Each row is a point on a landscape with many peaks, with its height.
A climber steps from a point to the highest of its 2 nearest points, and stops where none of them is higher. Distance is the straight distance between rows; heights are no part of it.
Z_732: [142 136 172  82  96 139  98 124 122  92 151 118 155 119 126 123 135 149
 153 112 140 149 147 157 161 104  89]  h=4.65
Z_703: [170 115 102 158 111 121 155  55 137 107 153 150 148  64 198 114 127  77
 104 115 134 108 131 159 161  96 144]  h=5.38
Z_803: [170 107 109 143 127 128 100 129 108 156 136 103  93  69 120 165 128 143
 145 159  97 160 163 109 200 109 105]  h=4.66
Z_847: [109 153 146  71 123  79 126 130 157 107 132 126 172 131 125 135 148 181
 126 109 113 118 101 118  77 142 159]  h=2.78
Z_468: [136 171 136  84  78 161 114 170 113 122 111  71  37 149  97 104 151 150
 128 100 136 128 134 114 118 133 136]  h=2.73
Z_755: [155 103  89 128 110 118 138 196 153 124 134 126  92 185 140 136 119 181
 153 100 144 193 108  85  92 121 171]  h=3.46
Z_715: [ 94 117 131  95 122 117 142 158 106 129  61  98 148 165  92 142 133 151
 122 108 125  97 152  93  83 178  86]  h=3.63
Z_378: [ 98 146 156 156 122 203 121 188  94 148 114 137  91 176  87  99 114 110
 157 138 136 158 165 117 131 151  85]  h=3.81
Z_375: [125  94  55 143 115 124 183 126 105 172 179 161 163  77 170 123 134 102
 127 121 140 171 156 154 130 128 120]  h=1.52
Z_476: [130 124 202 146 174 176  84 135 124 102  79 136 116 124  82 113 110 159
 134 151  78 111 163 109 151 158  95]  h=1.29
Z_695: [107 199 155 127  99 195 115 155 141 133 139 123  69 139 143 103  85 156
 103 157 100 130 128 145 111 127 146]  h=5.86
Z_642: [148 148 151 141 142 124  87  82 110 111 144 122  94 106 178  96 122 107
  84 174 125 103  95 177 150  45 177]  h=0.63
Z_357: [ 85 162 151 141 137 166  89 140  95 206 172 135 120 137 120 106 138 112
 126 177 104 187 121 123 136 137  95]  h=3.80
Z_337: [152 149 162 131  93 187 127 121 136  98 164 161 116 117 120  96 110  88
 151 100 158 134 160 172 176 129  81]  h=2.80
Z_562: [144  89 104 154 173 175 136 138  74 165  88 105  90 128  77 109 178 106
 140 161  64 122 146 145 124 140 152]  h=1.06
Z_165: [109 179 146 129 127  66  94  92 189 132 140 136 148 139 145 194 124 149
 113 159 151 125  93 116 128  93 131]  h=2.46
Z_304: [ 93 135 178  90 120 143 142 107 163 118 119 151 228 144 127 128 118 120
 144 123 108 115 120 162 100 168 100]  h=6.58
Z_766: [178 110  87  87  93 107 157  87 143  74 129 109 102  59 131 136 115 142
 110  89 151  96 169 132 152 108 131]  h=2.15
Z_714: [ 64 205 125 122 106 111 120 125  96 175 160 166 124 105 114  85 107 160
  67 132 130 101 167  85  91 138  95]  h=5.26
Z_910: [ 89 101 136 165 168 108 147 122 142 148 134 183 194 132 118 154 133  86
 156 141 129 150 140 132 135 178  94]  h=5.97
Z_610: [127 108  55 160 179  98 145 108 118 139 150 145  82  92  97 142 155  77
 115 126 162 105 135 105 132 154 142]  h=5.16
Z_55: [135 104 152 140 188  99  64 115 130 152 151 113 138 146 131 142 179 123
 144 158 130 174  79 119 142 112 147]  h=4.61
Z_484: [171  94 104 144 110 164 144  95  98 105 134 119 146  82 164 104 124  74
 123 116 113 117 155 179 170  96 114]  h=5.09
Z_240: [154 122  81  86 138  72 127 129 113 116 166 122 114  90 118 132 147 197
 104 104 149 148 129  79 107  91 154]  h=4.33
Z_761: [146 143 158 136 159 120  88  91 104 152 126 107 116  95 182 128 133 128
 107 182  85 116  81 154 154  69 156]  h=0.77
Z_156: [106 146 181  83  91 100  89 118 134 103 105  76 118 131 132 142 116 148
 128 132 148 108 109 132 134  98 117]  h=5.29
Z_836: [185 103 119 123  74 132 118  83 172  89 160 108  89 123 151 108 142 128
 129  90 191 153 141 117 157  92 161]  h=1.89
Z_612: [152 125  70 131  84 119 149 142  96 132 184 129  86 135 157  74 144 130
 103 100 190 151 135 129 100  89 179]  h=4.75
Z_367: [173  78 105  76 122 109 130 107  94  68 104  83 115 100 107 121 141 132
 133  87 160  89 157 138 151 109 120]  h=2.28
Z_268: [128 110 109 133 166  66 118 102 166 111 117 101 102 172  94 162 163  80
 142 104 186 109  68  89 107 140 152]  h=5.83
Z_417: [ 97 131 132 132  60  92 150 147 164 145 137 159 138 162 164 146 108  98
 154 113 211 151 110 146 114 113 115]  h=1.95
Z_980: [114 184 163 100 145 134 106 139 125 133 187 185 117  89  88  91 143 180
 117 133 119 129 157  95 138 158 112]  h=0.74
Z_402: [ 82 124 179 110 128 123 145 154 138 115 124 173 221 174 140 101 107 116
 151 115 150 132 109 167  82 159 108]  h=6.34
Z_673: [136 125 128 127 100 108 162 167 180 104 113 149 103 158 108 135 126 124
 159  83 184 128 121  97 117 167 136]  h=3.19
Z_425: [115 174 138 148 153 125  83 164 140 157 132 139  84 127 120 154  85 189
 122 178  95 155 137  72 157 123 105]  h=4.24
Z_263: [164  70 100 124  81 128 171  96  94 105 131 131 189  78 167 120 120  98
 148  93 140 131 174 175 167 103  91]  h=4.83
Z_39: [101 184 157 112  90 191 128 140 154 147 134 133 133 152 170 127  83 136
 109 168  84 148 106 171 126 113 136]  h=6.12
Z_338: [112  75 149 165 175 123 140 151 120  97  69 151 135 157  93 133 108  98
 158 111 175 100 132 128 127 144 112]  h=1.22
Z_505: [ 78 168 202  96 102 143 112 162 109 127 109 119 184 195 134 102  90 159
 126 130 119 134 106 151  96 123  96]  h=5.58
Z_479: [118 149 200  82  97 165  94 113 132 116 126 116 165 126 118 110 109 132
 126 123 108 106 141 162 143 133  77]  h=4.44
Z_179: [153 145 131 136 145 141 104  95 115 118 164 132  73  65 118 115 127 106
 111 132 141 119 154 131 187 112 112]  h=2.48
Z_958: [121 138 165 157 174 146  96 124 149 149 105 142 126 127  95 144 119 143
 129 167  67 118 154  83 154 170 109]  h=1.35
Z_318: [183 126 139 134 146 136 112 103 152  84 155 163  99  60  94 132 148 117
 141 100 143 125 169 106 201 150 104]  h=2.60
Z_471: [119 125 181 120 170 163 109 160 106  99  97 163 147 116  86 106  98 175
 124 128  96 111 185  94 146 168  77]  h=1.23
Z_208: [148 116 116 170 133 178 142 106  99 119 117 121 116 101 142 109 128  60
 124 142 111  99 133 174 157 122 135]  h=4.89
Z_58: [101 143 121 103 149 127 148 169 138 146 148 164 175 116 144 125 117 183
 114 154  67 144 131 128  93 147 143]  h=3.15
Z_400: [121 128 155 126 177  85  47 119 102 175 152  96 102 132 118 149 164 131
 131 178 132 162  96 106 166 103 122]  h=4.35
Z_112: [115 102  71 150 135  96 139 137 106 174 150 140 136  95 140 160 133 123
 138 134 129 175 143 112 142 126 110]  h=1.62
Z_990: [116 200 116 110  81  84 104 154 168 141 124  91  81 155  92 154 123 191
 121  98 131 113 117  50 107 157 122]  h=3.11
Z_94: [124 100  89 106 105 104 147 149 162 166 172 139 179 155 153 157 159 157
 146 131 116 208 102 118  98 143 153]  h=2.91
Z_773: [151  51  75 100  89 101 162 119  73 129 110  98 172  93 151 155 135 106
 139  98 161 149 172 146 151 104  88]  h=4.63
Z_697: [165  87 100 144 162 150 161 157 118  94 150 162 136 120 125  80 146 131
 135 109 130 154 145 136 118 134 168]  h=4.10
Z_445: [147  71  89 104  66 148 171 157  93 158 162 135 159 148 143 101 146 110
 147 108 169 189 153 153 117 118  96]  h=4.22
Z_53: [140 147 146 135  83 102 106 132 115  97 192 177 124 135 144 102 105 133
 131 111 209 163 132 139 140  69 130]  h=3.98
Z_776: [161 118 134 129 127 137 117  93 145  79 121 100  99 134 149 122 128  96
 112 134 139 125 105 152 140 105 168]  h=5.52
Z_681: [159  94 141 138 164 144 120 114  97  98  76  90 134  93 175 132 101 126
 123 156  62  87 119 168 151  94 147]  h=5.75
Z_459: [143  35  80 160 144 113 187 140  84 118 103 166 164 119 125 121 132  82
 161  87 184 134 170 154 143 123 102]  h=1.34
Z_526: [147 151 104 132 109 124 124 115 189 138 130 103 110 147 173 187 126 117
 115 161 107 154  92 117 132 112 168]  h=5.53
Z_799: [119  80  68  99  89 138 165 165  69 155 124 105 157 129 148 148 128 127
 137 121 141 175 156 146 123 103 103]  h=4.41
Z_804: [122 144 131 121 120 128 119  85 125 190 122  84 127  86 174 146 134 109
 110 181  61 101  88 164 138 109 136]  h=0.89
Z_808: [ 90 174 193 126 124 109  78  98  88 105 130 109 117 157 138 111 104 106
  98 149 184  92 103 162 116  65 121]  h=0.34
Z_158: [109 125  91 143 149  97 143 150 124 131 144 152 123 124 151 152  98 134
 119 148 149 158 116 114 132 108 143]  h=1.73
Z_202: [130  97 140 136 172 188 126 146  89 150  74  94  78 135  88  98 135 133
 119 176  55  85 134 144 122 141 144]  h=1.13
Z_340: [135 129 120  63 106 119 159 158  98 109  82  98 134 156 111 133 152 167
 129  78 146  98 150 120  93 159  82]  h=3.50
Z_422: [139 112 140 110 167 164 139 142 109 171 118 123 146 118 101 127 165 173
 142 170  33 143 140 129 118 160 125]  h=0.97
Z_559: [ 67 164 204 128 136 156  83 159  99 144 141 140 172 189 130  83 111 134
 130 141 123 156 104 145  94 132 111]  h=5.35
Z_177: [153 133 141 122  76 151 156 142 129  94 160 177 147 101 112  88  91 101
 150  72 186 117 179 158 167 118  68]  h=2.90
Z_354: [165 130 134 143 107  83 124 157 163  74 141 169  92 170 145  88 119 162
 140  71 223 142  81 117 100  79 190]  h=3.99
Z_607: [151 111 104 134 163 126 136  68 144 106 114  93  89 121 143 121 167  67
 111 140 133  82  83 149 114 123 188]  h=5.23
Z_398: [ 95 142 198 138 136 179  85 101  97 137 114 127 166 124 125 115  82 110
 108 159  91  99 135 159 164 117  75]  h=4.25
Z_519: [140  88  64 149 134 120 143 117  92 150 135  89  66 105  94 148 164  61
 136 111 178 124 147 113 133 128 131]  h=5.36
Z_271: [130 140 130  86  71 121 113 119 121 110 142 100 127 109 141 139 108 141
 124 115 164 135 139 147 149  83 105]  h=4.95
Z_503: [ 90 138 122 190 189 116 137  90 134 147 131 173 122 127 116 138 113  44
 104 144 187  98 137 109 137 156  96]  h=4.86
Z_489: [105 135 155 134 172 129  97 127 133 148 138 133 139 164 117 133 172 117
 133 168 112 154 101 126 122 154 134]  h=4.85
Z_636: [116  81 110 127 110 121 137 140 122 148 122  91 152 182 162 159 139  99
 149 141 144 185  93 152 118 118 143]  h=0.70
Z_839: [120  70 139 138 187  66 116 110 107 110  81 110 186 120 127 180 121 118
 141 120 152 109 114 126 144 104 115]  h=5.91
Z_517: [151 145 118 148 121 151  95 149 138 154 136 117  66  95 130 162  92 159
 140 163 101 176 148  91 195 106 106]  h=4.46
Z_322: [131 174  94 124  56  95 145 156  90 118 169 135  89 132 131  84 141 157
 106  79 208 135 130 123  99  86 157]  h=4.48
Z_857: [181  86 116 149 105 138 157 101 179 105 174 166 141 160 181  84 132 110
 126  96 185 158 117 139 113  98 194]  h=3.72
Z_431: [ 80 231 125 134  78 112 120 120 133 160 154 142  73 125 116 114 109 157
  72 119 144  88 139  72  93 149 120]  h=5.39
Z_100: [127 118 133 125 144 166 119 151  70 107 109 135 116 111 101 110 108 133
 137 120 130 115 194 156 162 119  70]  h=1.07
Z_396: [173  99  91 188 128 104 163  71 161 109 109 165 201  56 183 166 133  85
 153 104 107 111 134 134 163 140 126]  h=5.94
Z_560: [134  48 111 157 151 120 186 152 103 106  58 154 141 157  92 149 127  83
 163  97 176 105 159 148 119 142 109]  h=1.27
Z_850: [123 193 134 110  90 140 152 102 192  99 135 146  89 124 115 126 138 103
 118 108 151  77 124 135  94 169 145]  h=4.52
Z_449: [126  73 135 143 141  90 133  98 100 110  80 102 164 117 147 161 122  84
 156 122 153 106 128 167 155  99 110]  h=6.22
Z_952: [175  74  93  86 103 138 144 146  81  95 133  90  94 117 107 101 158 110
 141  77 177 120 173 132 134 109 101]  h=2.38
Z_837: [177  49  98 134 188 116 126 104 107 101 147 111 149 130 162  92 166 145
 118 119 129 145 101 125 124  97 199]  h=4.72
Z_372: [118 133 130 195 170 148 141 110 114 128 116 155 116 126 142 122 104  50
 128 145 144 114 134 161 151 126 113]  h=4.71
Z_96: [113 124 148  96 138 167 138 128 105 162 104  94 110 125 107 113 150 140
 116 155  59 107 135 133 113 159 118]  h=1.05
Z_426: [115 161 150 106 151  73  97 101 185 125 136 130 158 129 120 166 138 171
 123 142 105 106  89 103 108 143 158]  h=2.62
Z_176: [153 132 101 156 167  96 101 106 134 118 135 114  51 158 141 148 143  93
 101 131 195 129  84 108 128  75 189]  h=5.87
Z_929: [100 102 177 112 156 137  96 133  76 117  62 103 177 131 114 132  81 160
 115 141  92  93 174 121 140 110  46]  h=3.91
Z_360: [152  95 113 132  67 176 154 168 112 117 163 153 130 168 139  73 127  84
 157  96 185 167 153 160 134 117 110]  h=4.06
Z_195: [111 126 160 123 141 114  90 136 131 122  89  86 123 161 139 163  95 145
 132 147 134 128  95 122 131 110 135]  h=5.62
Z_991: [127  57  78 174 124 113 193 146 101 147 132 178 190 110 153 141 130  79
 153 122 157 156 158 151 135 133 107]  h=1.42
Z_254: [170 103 129 160 125 127 130  97 154 105  78 114 150  94 141 177 123 118
 156 131  76 109 131 131 178 137 130]  h=5.59
Z_899: [125 127 119  76 102 158 168 115 114 147 158 135 208  76 125 111 149 137
 125 124  80 110 151 170 114 149 106]  h=5.96
Z_722: [139 131  93 106 136 123 147 102 159 131 124  94  99 108 103 155 158 127
 122 131  88  83 112 110 107 163 162]  h=4.84
Z_800: [134 132  70 128 132  95 122 135 157 185 198 142 150 123 141 166 169 154
 137 154 101 198 102  86 119 146 148]  h=2.77
Z_521: [124 107 175 155 182 192 106 149  90 109  63 117 112 160 100  95 110 134
 134 161  67  99 146 151 142 131 129]  h=1.21
Z_603: [149  66 122 142 160 116 130 101  78 113  87  92 167  80 153 133 156  98
 132 139  62  79 114 177 144 105 140]  h=6.16
Z_221: [190 115  88 125  85 112 139  70 169  86 146 111  84  81 155 133 114 131
 117  94 162 119 150 106 155  93 163]  h=2.02
Z_300: [139 127  98  70  95 141 146 120 103 151 177 100 109 104 135  87 177 132
 112 134  96 133 123 152 102 119 161]  h=5.41
Z_739: [107 130  87 144 121 143 152 144 109 188 145 136 133  80 135 155 116 118
 134 153  91 156 156 132 162 138  93]  h=1.53
Z_853: [137 106 138 108  79 168 173 162 122  81 104 149 120 127 109  99  89 104
 151  75 183 100 174 143 151 126  69]  h=3.00
Z_646: [171  94 108 161 136 156 157 119 164 116 161 167 136 130 164 100 150 107
 129 129 128 171 119 135 138 135 182]  h=3.92
Z_379: [101 157 169 147 163 154 112  98 121 150 132 156 149  98 139 120  89 121
 103 165  91 110 124 150 158 135 101]  h=4.11
Z_324: [110 111  86 157 198 120 162 123 125 153 140 146 167 109 137 127 167  85
 114 156  88 126 102 150 102 171 173]  h=6.17
Z_203: [134 114 129 127  89 151 154 170 141 114  91 135  90 153  97 120 118  98
 166  80 186 118 146 126 124 159 101]  h=3.10
Z_87: [129 150 147  93 164  90 105 113 146  76  96 102 106 120 107 126 126 183
  99 123 111  52  98 111 108 128 176]  h=5.61
Z_858: [114 183 160  81  63 150 145 119 196  99 131 138 135 135 111 119 136 139
 122 107 105 110 130 132  98 177 133]  h=4.36
Z_544: [146  88 125 139 176 124 106 164 126 136 101 112 128 143 116 163 138 164
 154 153  82 169 115 107 144 128 153]  h=3.87
Z_453: [ 89 156 158 108  84 163 136 168 129 134 115 119 164 179 157 122  60 157
 127 136 107 137 114 165 101 110 122]  h=5.82
Z_682: [109 169 153 138 140 112  86 110  81 116 171 141 115 132 152  97 112 122
  85 169 159 111 104 167 122  51 152]  h=0.47
Z_475: [112 127 104 133 168 138 143  97 135 130  89  91  84 121 103 138 145  79
  96 147 115  64 106 134 105 154 157]  h=5.03
Z_706: [114 165 124 124 145 147 162 121 160 100 112 142  88 114  89 108 137 105
 108 118 129  74 141 108  92 206 134]  h=4.64
Z_872: [106 113 155 156 170  99 116 148 180 106  78 140 173 171 122 189  74 151
 142 142 124 121 122  89 126 146 112]  h=6.09
Z_809: [ 69 171 172 138 148 145  64 115  95 196 154 136  91 147 120 100 122 115
  97 179 137 134 121  90 131 113  87]  h=3.94
Z_272: [140 120 188 150 140 162  99  90 126 111 102 139 227  96 150 142 112 110
 152 137  64 118 119 187 178 116  93]  h=5.55
Z_491: [104 118 107 113 104 138 126 131 116 167 118  60  98 159 140 154 144 100
 130 157 120 155  98 143 119 117 140]  h=0.61
Z_38: [114 156 118 158 144 155 133 161 180 129  80 112  47 180  97 154 105 139
 134 133 118 104 126  65 104 182 136]  h=3.54
Z_370: [100 171 173 143 175 148 103 123 116 169 170 180 167 106 154 101 116 136
 104 177  75 144 112 159 144 112 120]  h=3.96
Z_786: [150 158 136 105 102 156  95 164 153 114 127  89  55 155 111 136 133 155
 139 128 118 155 117  97 133 130 146]  h=2.86
Z_648: [100 164 148  86 124 102 122 136 135 129 174 161 202 109 129 132 137 197
 113 140  95 141 120 122  95 144 139]  h=2.98
Z_944: [194  75  92 217 117 116 117 109 147 134  80  91 119 119 175 201 126 123
 172 125  84 167 147 104 197  91 129]  h=5.15
Z_711: [152  93  87 116 129 140 195 167 156 117 107 148 147 150 113 134 144 152
 153 105 113 146 136 114  93 177 151]  h=3.18
Z_746: [127 154 138  97  94 186 118 153  91 119 118  73  56 144 103  88 132 121
 126 126 129 105 147 150 126 118 117]  h=2.61
Z_758: [198  79 133 189 116 118 113 108 181  91  64 117 140 127 144 201 110 125
 180 130  93 142 135 109 199 112 138]  h=5.37
Z_885: [140 125 136 126 152 144 129 168 104  92 108 147 114 111  99 118 100 161
 131 110 140 125 172 111 152 134  98]  h=1.15
Z_33: [167  84  83 199 144 105 147  77 135  99 110 143 155  63 185 157 130  69
 137 113 143 116 127 130 173 106 145]  h=5.69
Z_430: [143 152 141 102 130 170 115 142 108 135 176 149 124  89 109  99 149 151
 133 137  97 153 161 131 152 142 106]  h=0.83
Z_167: [152 126 169 151 128 138 114  95 141 100  85 119 163 104 151 164  94 110
 148 139 104 120 132 160 192 115  97]  h=5.81
Z_939: [170  73 110 137 117  90 155 116 179  86 150 144 153 154 171 112 128 160
 133  91 175 152 105 114  92  99 194]  h=3.49
Z_973: [155  63 122 166 153 112 139  87  79 106  94 105 200 110 180 142 150  86
 150 122 115 107 113 173 150  93 127]  h=6.63
Z_825: [124  89  94 189 125 129 138 120 109 179 116  95 163 140 179 159 152  72
 141 157 111 179  99 162 142 110 152]  h=0.79
Z_401: [113 176 113 112 123 151 111 161 112 172 168 122  54 124 105  90 156 163
 108 152 117 151 120 103 105 140 150]  h=0.57
Z_25: [ 87 146 139  99 164 116 130 129  57 143 156 154 158  90 120  81 108 145
 100 147 121  97 153 137 117 117  91]  h=5.84
Z_716: [ 64 155 138 127 158 117 130 156 150 147 121 151 164 167 125 127 101 167
 110 153  97 129 118  92  70 171 132]  h=3.29
Z_934: [ 83 177 132 141 128 143 128 164 151 137  77 109  88 191 106 115  96 148
  96 121 110  95 120  68  72 192 143]  h=3.45
Z_16: [146 102  87 120 151 103 112 171 120 129 129 108  99 159 112 155 136 182
 138 116 127 170  97  91 109 120 173]  h=3.64
Z_111: [107 190 182 127 107 107  90 115 164 117 151 156 142 145 135 153  99 157
 120 145 152 146 110 124 139  96 121]  h=2.31
Z_32: [187  99 127 124 138 136 106  91 134  86 156 106 123 128 166  90 148 128
 104 120 139 133 102 153 128  76 195]  h=5.17
Z_534: [155 104  99 102  98 183 141 151  75  99 107  78  79 156  94  86 155  93
 144  98 151 120 162 155 125 123 118]  h=2.49
Z_64: [164 159 118 143 163  92 113 100 180  82 144 127  71 163 114 131 152 121
  99 119 166 109  61 109 104  96 218]  h=6.26
Z_975: [112 155 164  67 131 114 121 118 116  82  78 100 125 128  98  92 125 163
  94 102 115  34 134 118  78 139 133]  h=5.27
Z_412: [136  98  54 179 156 134 188 116 151 154 127 154 145 117 147 137 162  74
 131 131 100 136 115 142 109 170 173]  h=5.98
Z_796: [115 191 186  96  89 172 124 101 183 103 134 137 144 117 124 114 102 137
 119 128 102  91 130 153 127 147 121]  h=4.27
Z_34: [ 98 108 125 125 112 108 144 164 126 130 155 165 158 139 141 124 113 122
 151 112 170 160 122 134 110 120 117]  h=1.85
Z_712: [107 139 173 122 164 158 102 167  98 135 155 142 149 173 114  83 157 125
 134 155 108 165  99 166 109 134 137]  h=5.11
Z_948: [156 140 144 144 115 152 126 110 170 105 156 176 114 107 109 133 134  78
 152 109 172 156 156 125 171 150 101]  h=2.71
Z_575: [152 124 101  80  97  59 127 132 144 109 177 136 146 128 108 134 162 196
 131  70 167 159 121  81 100 115 149]  h=4.67
Z_710: [143  84  88 146 151  88 117 101 122 133 107  77  82 155 103 162 182  73
 136 121 176 125  99 112 131 126 151]  h=5.60
Z_241: [115 122 126  97 108 170 125  95  98 189 120  78 130  84 130 134 148 103
 119 168  52 101 134 158 140 133 102]  h=0.96
Z_548: [154  95  91 122 111  82 142 103 190 104 143 107 104 166 121 145 166 102
 140  76 202 120  72 103 101 126 176]  h=6.08
Z_275: [ 97 131  97  92 179  99 151 126  82 169 148 145 149  72 114 100 146 143
  97 140  99 100 143 116 101 147 115]  h=6.15
Z_369: [110 123 125 183 157 146 125 174 145 146  83 118  87 202  98 159 116 111
 156 151 119 142 123  97 119 169 127]  h=3.62
Z_393: [111 146 159  94 109 111 142 120 149  69  73 112 116 146 118 122  91 126
 111  96 162  58 132 134  99 134 116]  h=5.04
Z_180: [139 184 123 120  89 120 110 151 181 136 130 108  70 139 111 177 112 167
 142 126 121 133 130  78 133 137 129]  h=2.99
Z_247: [182  79  76 124 168 139 155 143 114  95 146 133 123 126 144  90 138 182
 108 102 121 139 138 116  96 107 200]  h=4.34
Z_709: [170  77 115 113 110  76 153 140 149  69 131 144 139 159 138 100 138 172
 135  50 201 120  86 109  74  90 190]  h=3.69
Z_387: [ 82 196 205 132  59 122 113 104 166 124 137 163 162 146 134 140  64 139
 112 120 168 113 119 128 129 114  92]  h=2.18
Z_31: [123 145 107 138 159 155 128 157 129 159 160 131  82 141 142 107 148 145
 106 164 105 160 101 137 110 123 184]  h=0.49
Z_897: [105 143 146 142 161  88  96 165 156 123 102 124 126 177 115 174  93 161
 139 134 148 145 103  87 130 122 122]  h=5.88
Z_423: [148 160 134 119 157  90 116  92 178  80 108 112  92 132 117 144 131 140
 103 123 135  74  82 120 108 113 192]  h=5.93
Z_772: [ 90 153 173 143 172 103  45 131 105 157 139 125  92 143  99 137 136 136
 120 160 153 151 117  78 158 120  92]  h=4.12
Z_307: [116 141 127 123 127 158 169 105 147 113  94 125 108 108 102 118 102  85
 114 119 130  67 159 134 123 171  97]  h=4.76
Z_343: [ 83 117 145  84 133 121 117 146  78 136  62  87 146 144 107 135  88 166
 107 127 109  96 161 100 111 129  66]  h=3.76
Z_753: [159 117 141 112 124 106 135  97 193 106 134 142 163 114 142 153 138 136
 147 117 129 144 123 125 144 150 142]  h=5.28
Z_421: [133 121 126 145  93 207 156 191  86 131 143 145 103 167 101  76 130  99
 157 112 154 161 177 159 134 137  86]  h=3.93
Z_504: [153 126 126  93 143 156 137 131 106 166 158 152 141  79  87 102 181 156
 132 151  59 138 161 121 136 173 100]  h=0.90
Z_334: [129 120 150  82 122 132 151  95 137 111 124 120 225  92 146 138 138 138
 134 127  73 113 126 179 126 141 115]  h=6.27
Z_820: [130 176 169 120 107 121  93 126 118  98 205 190 140 103 124  73 116 154
 121 122 166 145 148 151 156  92 113]  h=3.70
Z_630: [158 144 116 113 106  70 133 112 198 111 169 160 146 139 120 155 155 151
 143 104 161 150  98 101 109 135 158]  h=5.02
Z_730: [ 99 177 171 128  36 105 136 125 147 104 145 170 149 155 149 129  81 106
 136 105 216 114 112 161 129  91 104]  h=2.06
Z_823: [122 142  75  80  88 133 153 132  67 138 178 111 105 120 136  73 156 127
 102 120 154 124 137 159  84 103 156]  h=5.08
Z_579: [154 145 110 100  76  77 143 106 158  91 139  95  88 166 107 118 168 130
 123  64 201 118  76 109  80 115 191]  h=5.78
Z_261: [106 181  93  85  68  73 145 163 148 144 113  85  93 151 107 148 129 180
 123  63 145 109 135  66  85 168 108]  h=3.23
Z_368: [156 129 148 148 160 142 113  77 113 164 109 151 174  29 150 145 142 139
 149 153  22 111 118 130 186 136 103]  h=5.10
Z_596: [103 136 142 159 149 143 103  98 135 203 121 114  96 112 108 143 122 115
 114 176  73 113 148  75 161 164  83]  h=1.40
Z_17: [ 81 111 203 120 137 136  59 103 104 122  91  98 179 158 119 141  79 118
 122 141 129 107 134 134 145 109  60]  h=4.08
Z_523: [125 116 161 167 162 133 121  91 118 147  87 138 212  64 150 160 135 123
 149 136  40 112 130 161 168 135  96]  h=5.31
Z_22: [ 71 178 128 136 126 103 130 171 159 143 113 128 132 192 122 126 119 172
 113 119 113 113 109  73  57 181 145]  h=3.37
Z_81: [140 108 121 169 140 119 162 106 154 127 129 178 182  84 132 154 132  81
 158 114 120 128 149 151 170 163 105]  h=6.19
Z_533: [ 95 169 135 127 139 140 109 140 128 203 189 165 150 108 142 122 125 155
 115 173  84 192 126 140 135 124 124]  h=3.78
Z_587: [ 82 184 131  98 119 141 142 150  85 162 156 166 155 106 125  70 109 183
  74 135 104 106 149 115  76 136 102]  h=5.50
Z_347: [100 127 145 135 127 123 156  99 173  93  73 124 127 126 123 152  80  82
 116 124 164  49 137 128 130 159 105]  h=4.87
Z_353: [119 175 151 114  90 146 116 136 180 131 124  92 112 176 162 162 111 147
 121 168 101 158  78 157 116 106 168]  h=5.80
Z_894: [ 75 105 142 148 159 136 166 143 119 145 134 185 215 150 138 119 119  86
 141 137 135 135 129 169 100 167  95]  h=6.10
Z_174: [120  90 138 162 182  69 123 118 160 107  86 141 196 128 136 185 102 125
 150 131 126 105 119 116 140 131 115]  h=5.89
Z_441: [112 191 144 100 133 117  96 148 106 172 175 137  77 101  88  94 145 191
 112 142 105 130 135  74 115 149 112]  h=0.65
Z_160: [142 116 107  66 104 148 154  88 126 150 165 108 168  90 128 107 189 124
 114 130  83 130 128 164 118 155 148]  h=5.70
Z_751: [ 89 212 151 139  94 157 103 137 142 152 127 125  45 129 122 115  78 150
  90 147 108 106 144  99 125 137 111]  h=5.63
Z_895: [111 181 131  79  53 100 157 168 112 136 103 102 113 161 107 124 137 175
 128  51 162 113 152 104  88 158  90]  h=3.36
Z_645: [ 90 152 118 108  91 121 112 148 112 162 121  71  71 183 133 147 139 110
 135 129 169 146  92 116  98 119 132]  h=0.54
Z_74: [183  79  92 163 116 119 100 116 132 144 121  89 119  99 157 179 135 142
 154 135 100 178 148 103 190  90 132]  h=4.92
Z_255: [143 135 130 166 187 115  90 165 157 154 142 137 100 141 110 157 129 184
 130 168  88 170 115  82 138 136 147]  h=4.05
Z_846: [136 159 136 143 100  92 118 164 114  98 168 170 105 162 135  86 124 144
 131  81 218 144 110 120 111  87 160]  h=4.21
Z_978: [138  73  82 127 138 117 177 165 164 126 117 144 185 156 146 162 131 156
 151 122 102 181 112 131 100 152 160]  h=3.06
Z_217: [108 152  87 154 169  85 144 106 144 134 146 162  92 123 110 145 120  86
 117 119 194  97 133  90 120 149 121]  h=5.00
Z_252: [158 151 145  98  92 114 107  81 151  68 160 101  79 141 107 105 172 117
 125  92 179 104  91 131 116 107 187]  h=5.43
Z_303: [114  78  82 181 139 143 132 125  67 173 108  90 123 129 141 143 151  81
 142 150  89 163 131 165 138 103 135]  h=0.88
Z_133: [107 154 112 175 137 152 119 115 120 223 141 135 128  74 132 151 104 113
 116 183  56 127 144 111 166 145  78]  h=1.46
Z_333: [106 101 107 135 201 115 150 123  96 159 139 153 175  85 121 112 164 120
 124 149  84 120 146 141 119 159 122]  h=6.44
Z_840: [103 114 141 166 141 185 127 181 111 161  92 132 101 190  94 131 117 121
 152 162 103 155 143 131 132 155 108]  h=3.71
Z_962: [155 122  92 111  92 136 177 175 172 105 117 144 110 162 139 127 121 149
 152  84 143 155 118 113  84 148 164]  h=3.31
Z_961: [121  78  76 142 165 152 163 152  65 177 117 119 111 142 111 116 165  97
 124 156  85 140 144 161 101 146 150]  h=0.98

Call two points neighbours if one is among the 2 nearest of the other. Go from one point of each pair to the other, from neighbour to neighbour, staying as high as possible. Name the lowest point that can't be avoided.
Z_872 and Z_973 | Z_174
Z_64 and Z_81 | Z_372
Z_776 and Z_39 | Z_646
Z_81 and Z_304 | Z_910
Z_548 and Z_64 | Z_710
Z_39 and Z_333 | Z_714
